Points on a hilly landscape, in no order, each with its height.
From any point a ball rolls to the lowest of the 3 points nearest to it. It stops when none of these is lower. Distance is the straight distance between rows; heights are no part of it.
k524 (h 5.64):  77 127  91  94  96 128 113  62  99 113  63  72  78  86  81
k645 (h 4.45):  98 148  64 107  70 119 110  42  94 101  60  75  82 126  68
k946 (h 2.45):  94  91 105  87 128  80  85 127  94  95 133 117 133  92 112
k172 (h 7.44): 126  83 125  91  73  98 108 106 101  96  73 106  82 115 103
k268 (h 2.40): 101 104 126 110 109  78  99 127  72  43 160 112 131 108 111
k500 (h 1.56):  90 108  58 120  66  92  93  79 139 117 110 102 103 128  84
k19 (h 3.77): 119 101 124 112 112 102 109 122  54  38 139  84 104  89 102
k710 (h 6.31): 147  99  97 103  45 101  91  87 117  79  45  94  65 139  91
k618 (h 2.90): 106  89 115  92 107  96  98 116  97 108 107 112 107  96 108
k554 (h 4.05): 118  89 122  93 109 103 108 117  79  97  97 103 100 100 105
k490 (h 4.34):  99 121  88 100  73 120 110  62 111 106  64  80  75 106  81
k721 (h 3.45):  79  99  90  93 160 102  88 106  84  95 120  94 122  57  99
k640 (h 4.49): 121  93 123  94 108 121 123  99  70  94  64  85  76  92 102
k289 (h 2.84): 113  85 108  96  51  65  93 124 143 104 104 130 111 128 124
k67 (h 1.46): 107 121  61 117  67 102  93  64 121 111  83  88  93 146  81
k84 (h 1.44):  73  83  92  86 108  74  80 109 125 127 138 123 125  88 113
k263 (h 3.76): 108  92 115 101 131 106 100 121  67  82 113  93 109  84  99
k9 (h 4.50): 106  90  96  95  70  98  96  99 126 112  88 103  82 112  97
k519 (h 2.34): 110  94 122 102 124  90 103 129  70  65 135 108 118  96 104
k873 (h 3.28):  89 132  52 124  79 105  97  54 118 111  92  91 104 138  68
k793 (h 2.19): 101  84 108  89 108  82  83 124 107 107 123 125 119  98 117
k136 (h 5.74): 130  96 121 107 125 120 124 112  43  61  91  68  80  89 100
k229 (h 6.43):  96 114 106 100 137 131 124  87  71 103  66  77  83  71  97
k923 (h 2.64):  66 106  63 106  88 103  93  77 135 123 117 100 100  98  91
k910 (h 2.49):  79  96  92  95 115 109  93  99 114 122 110 106 105  87 102
k416 (h 5.82): 102 110 103 112 149 123 121 105  55  83  85  70  90  65  94
k961 (h 5.49): 117 102 117  97  93 129 114  85  86 100  50  86  63  98  99
k959 (h 0.63): 114 114  86 107  60 111  95  70 114  99  62  85  73 130  84
k885 (h 2.20):  98  87 108  87  80  59  85 124 133 113 131 137 127 111 126
k664 (h 0.97): 135  86 132  99  95 106 117 118  68  83  86 100  87 111 104
k140 (h 0.31):  70  98  51 117  75  83  85  86 148 126 128 109 118 116  89
k598 (h 4.28): 103  89  79 106  50  75  86 102 143 110 105 113  96 129 101
k838 (h 1.11):  91  94 109 100 141  83  87 126  74  60 148 110 131  88 102
k252 (h 5.35):  97 105  94 100  81 109 101  81 118 113  79  91  83 106  91
k35 (h 4.63):  78 111  84  99  90 115 104  75 122 118  83  88  87  95  90
k522 (h 4.26): 100  92 111  99 107 117 105  99  89 107  86  96  92  87  98
k85 (h 4.96): 112  97 107 113 138 110 111 113  56  56 113  82 100  68  95
k691 (h 6.30): 112  96 109 101  85 117 110  90 105 104  68  97  74 104  93
k419 (h 1.58):  92  99 102 100 138 114 105 104  86 108  93  86 100  73  96
k92 (h 3.71):  78 106  93 100 106 115 105  89 107 123  86  89  92  84  96
k556 (h 3.24): 130  92 135 100 103  86 103 129  67  81 115 106 110 106 116
k997 (h 2.69): 117  89 128  93  73  75  96 130 111 103 109 129 113 118 120
k974 (h 2.71):  76  94  88  90 153  77  80 122  99 101 147 121 137  76 110
k360 (h 2.53): 108  95 120  92 115  70  83 132 100  92 144 131 140 109 121
k605 (h 3.39):  90  95  82 104  77  97  97  93 133 115 103 105  98 112 103
k840 (h 5.36):  74 131  97  95 123 127 114  73  90 120  69  84  80  70  92
k470 (h 1.88):  62  93  82  95 133  95  81  99 114 132 128 102 121  79 108
k364 (h 2.39): 105  90 118  90  77  62  91 126 122 110 123 133 121 113 124
k971 (h 1.75):  87  82  92  93  88  77  86 108 130 124 127 126 116  96 112
k488 (h 3.67):  74 117  89 100 142 119 106  92  86 119  95  87  99  63  94
k960 (h 6.42): 128  93 119  97  71 120 117  81  94  89  44  89  63 121 102

Where does a ball stop that starts at each point below?
k960 | k664
k136 | k664
k910 | k84
k19 | k838
k885 | k84
k840 | k419
k524 | k959
k873 | k959
k263 | k838

Write out the way that a ball takes from each point below.
k85 | k263, k519, k838
k35 | k92, k910, k470, k84
k997 | k885, k971, k84

Call two points neighbours if one is among the 3 nearest of the other. Go from one point of each pair to the other, from neighbour to neighbour, staying as low as possible. Name the highest point that can't be avoided.
k419 and k838 | k721
k838 and k84 | k946
k959 and k140 | k500
k664 and k838 | k556
